The views of a scene show one set of named points, each view turned or mirrored, shifted and resized as a whole, with a little noise and some points left out.
(in the rows, 128 means zero)

Scene 1
View 1
nuga: [106 127 146 142 105 166 163 117 123 118 115 138 138 122 138 104 133 106
 107 117 138]
rotam: [ 88 113 143 152 123 171 158 114 139 121 114 157 141 147 173  94 115 103
  95 133 131]
Nog: [102 134 141 163 112 145 172 103 149 138 129 134 139 149 137 110 138 126
  93 135 134]
Kaz: [120 159 148 142 122 140 165 123 139 149 142 137 128 150 141 104 157 128
 117 130 151]
fev: [147 178 153 148 103 120 149 130 102 161 132 127 138 159 117 107 144 116
 167 116 141]
lel: [125 142 167 140 119 157 168 119 116 136 128 135 144 126 135  99 147 116
 114 133 146]
nas: [101 127 136 168 118 151 154 101 136 119 132 134 135 143 112 102 122 105
 116 126 114]
sizer: [110 131 156 159 126 155 162 106 130 129 133 136 142 139 127  98 133 113
 109 139 128]
Zelak: [121 144 159 153 117 145 162 117 123 146 127 139 146 150 143 101 137 119
 119 135 140]
Zipu: [120 129 157 147 110 164 143 121  93 115 113 141 145 127 123  93 114  85
 145 115 122]
Lib: [116 172 116 153  95 117 158 124 148 157 135 130 119 172 133 121 149 132
 135 107 145]
motu: [110 124 160 155 120 162 167 107 126 128 122 139 148 132 139  98 131 112
 100 139 133]
did: [111 155 137 164 117 126 157 116 147 160 133 145 136 184 156 106 132 127
 124 134 137]
dovo: [129 170 136 136 105 135 152 132 120 142 137 129 120 143 116 109 153 115
 150 103 146]
vasis: [129 165 142 151  95 124 163 123 124 158 124 129 138 157 135 115 145 127
 135 118 147]
vunot: [113 147 140 155 114 142 162 111 137 133 137 128 130 142 115 108 144 119
 117 124 132]
nateb: [127 154 146 162 104 130 151 115 113 147 125 132 143 159 123 106 128 111
 146 121 128]
Riz: [128 139 170 149 130 158 157 112 107 124 139 129 142 121 103  93 141 105
 128 134 128]
View 2
nateb: [102 124 139 139 133 137 114 115 133 149 107 116 142 137 144 111 120 135
 135  97 118]
rotam: [108 121 170 172 110 165 120 131 122 141 121 179  91 115 123 207 109  52
  87  98 126]
Riz: [150 126 124 149 122 143  93 116  62 164 123 127 121 170 130 124 148 102
 116  87  97]
did: [ 99  90 172 160 126 136 124 137 167 162  87 146 132 141 138 152 104 119
 146 126 160]
vasis: [ 96 102 146 142 123 143  88 134 147 184  87 118 162 126 154 117 113 133
 142  98 131]
Nog: [101  97 139 179  87 127  95 135 135 167  97 136 127 152 126 181 119  82
 112 115 130]
Kaz: [123  78 162 154 115 149  86 145 114 202  91 143 142 144 138 144 122 111
 135 108 146]
lel: [141 118 141 154 122 157  75 135  93 188 105 144 130 143 146 145 132  83
 119  83 109]
sizer: [129 117 137 170 107 137 105 125 104 154 112 143 111 162 125 167 131  81
 112 104 116]
nuga: [105 120 139 155 100 160  91 126  90 163 123 146 120 114 128 169 125  74
  82  79 103]
nas: [ 99 114 131 164  93 127 124 111 101 132 127 126 113 154 108 161 129 104
  96 108 116]
dovo: [ 98  85 151 123 118 155  93 128  93 193 110 114 162 118 135  96 127 156
 123  90 130]
motu: [129 128 136 171 110 146  93 128 107 158 111 149 112 148 132 175 127  64
 105  93 107]
fev: [114 113 144 119 153 147 100 121 123 178  97 107 164 135 158  70 124 165
 159  91 124]
vunot: [105  93 136 158  95 132  98 126 104 172 109 121 138 151 121 144 130 115
 114 107 126]
Zipu: [116 156 135 131 138 164 118 104  77 129 143 137 112 115 135 124 131 103
  94  65  86]
View 3
Zipu: [126 105  99 157 133 136 120  94 130 145 131 180 124 172 134 134 151 175
 108 152  96]
rotam: [183 143  85 161 124 102 120 115 130 139 138 149 137 144 134  81 158 144
 125  96  95]
lel: [135 138 107 119 116 108 118 113 167 116 139 164 115 145 153 131 124 171
 105 115 107]
vunot: [120 140 129 131 117 126 132 120 166 130 129 145 122 129 149 128 131 137
 132 120 113]
Lib: [124 138 150 128 121 188 120 147 173 139 136 133 115 104 141 148 128 122
 144  85 135]
Kaz: [144 149 132 125 111 132 119 122 182 123 140 151 110 122 150 134 116 144
 118  88 129]
vasis: [125 136 138 108 126 173 108 136 159 124 139 153 113 121 145 153 132 147
 119  98 120]
sizer: [137 148 122 134 119 100 128 103 150 126 128 158 124 139 149 113 141 138
 119 126 102]
did: [164 159 151 127 123 160 108 121 147 133 136 151 117 110 137 122 147 114
 121  80 123]
Riz: [112 133 125 133 117 100 131  87 164 125 126 176 113 154 154 138 126 161
 104 152 107]
nas: [123 137 126 152 124 115 138 106 140 142 120 148 133 138 142 111 152 123
 138 141 100]
fev: [110 124 158 114 127 192 105 112 163 130 138 179  99 132 143 179 126 157
 100 120 130]
motu: [145 146 104 128 122  93 123 111 144 121 132 156 128 144 149 108 144 151
 116 121  93]
Nog: [141 157 122 121 120 110 127 130 152 122 130 134 131 120 150 107 144 124
 137 105 101]
Zelak: [147 146 125 119 123 130 112 113 151 121 138 163 117 134 146 129 137 149
 107 106 109]
nuga: [135 124  84 143 122 112 128 126 152 133 136 147 132 151 145 114 138 167
 129 121  96]
nateb: [121 131 144 125 131 168 113 111 140 134 131 167 117 135 139 149 147 140
 114 126 111]
View 4
dovo: [114 157 144 110 136 112 107  85  99  74 121 129 101 158 140 141 128 143
 160 137 142]
Zipu: [124 167 125 137 182 101 137 113 106  91 144 130 151 120 110 132 126 132
 159 103 149]
motu: [104 132 132 111 172 115 109 132 131 111 119 142 172 122 138 139 122 136
 144 116 125]
fev: [118 159 158 124 120 112 132  76  95  95 132 121 105 170 123 158 105 134
 144 142 145]
Lib: [111 131 160 112 113 123  92  88 110  99  93 110  96 148 163 141 135 153
 149 149 155]
Nog: [101 120 144 103 151 125  91 131 135 116 104 133 153 117 160 137 128 140
 141 125 130]
lel: [101 143 128 104 166 110 111 114 118  95 121 148 159 151 131 148 117 139
 147 129 117]
nateb: [119 149 155 128 134 114 126 100 108 108 128 117 123 135 131 146 114 134
 143 127 151]
did: [114 110 167 132 126 129 109  96 132 130  89 120 137 144 156 144 125 146
 150 134 147]
Kaz: [104 126 147 106 141 123  98  97 125 100 101 143 136 161 152 146 124 145
 155 138 122]
rotam: [112 115 127 134 188 115 108 129 142 120  91 136 185 112 144 123 146 152
 163 109 143]
nuga: [105 146 118 110 182 105 104 128 117  91 115 135 157 121 136 130 138 148
 151 120 136]
Riz: [112 158 138 105 165 116 120 118 120  88 154 156 148 135 126 144 106 113
 154 107 112]
vunot: [108 139 148 103 144 123  96 116 122  95 122 135 127 127 154 137 125 132
 151 123 132]
Zelak: [107 132 144 118 151 116 115 109 123 114 111 135 154 145 136 149 116 140
 144 130 131]
vasis: [107 141 149 114 127 112 110  96 106 105 108 116 120 154 140 152 119 148
 136 150 146]
View 5
motu: [134  96 125 122 136 116 104 129 144 125 143 122 122 122 102 158  94 135
 110 148 121]
did: [138  95 129 124 113 129 143 166 129 104 110 137 153 128 112 133 119 153
 136 145 129]
Lib: [128 120 111 143  95 147 132 162 124 126  88 144 159 145 127 130 120 155
 133 126 123]
vasis: [106 122 120 135 105 140 135 151 136 127 110 131 137 142 121 134 102 160
 142 133 121]
Zelak: [121 103 128 124 123 126 122 142 147 121 130 125 131 126 108 142  99 145
 133 146 122]
nas: [147 108 114 124 134 123 107 127 137 107 126 145 134 130 122 153  96 118
  98 124 133]
sizer: [138  99 123 121 132 116 105 129 151 117 132 134 129 124 110 152  95 129
 114 142 121]
rotam: [156  83 126 130 144 131 107 146 121 121 151 108 136 110  88 154 113 122
  97 158 140]
Nog: [146  95 119 124 123 111 111 144 128 123 118 135 136 133 108 159 107 151
 108 142 115]
dovo: [106 133 111 146 100 158 113 139 154 137 105 137 145 140 129 123 102 133
 140 124 124]
vunot: [133 111 114 130 116 127 106 134 146 125 112 143 138 136 121 147 100 136
 118 130 118]
nuga: [129 111 115 139 133 138  95 128 134 140 142 113 124 128 104 155  97 127
 103 141 128]
Zipu: [111 126 121 135 143 153 112 116 150 116 158 118 116 122 118 138  80 102
 114 128 150]
lel: [114 107 125 128 123 127 102 129 161 139 135 118 123 126 105 146  92 139
 131 149 114]

Which points are out of place in each view (at most two, in the order of its rows)? Write none if all are in place.
view 1 => none
view 2 => sizer, nuga
view 3 => vunot
view 4 => Nog, Riz
view 5 => Lib
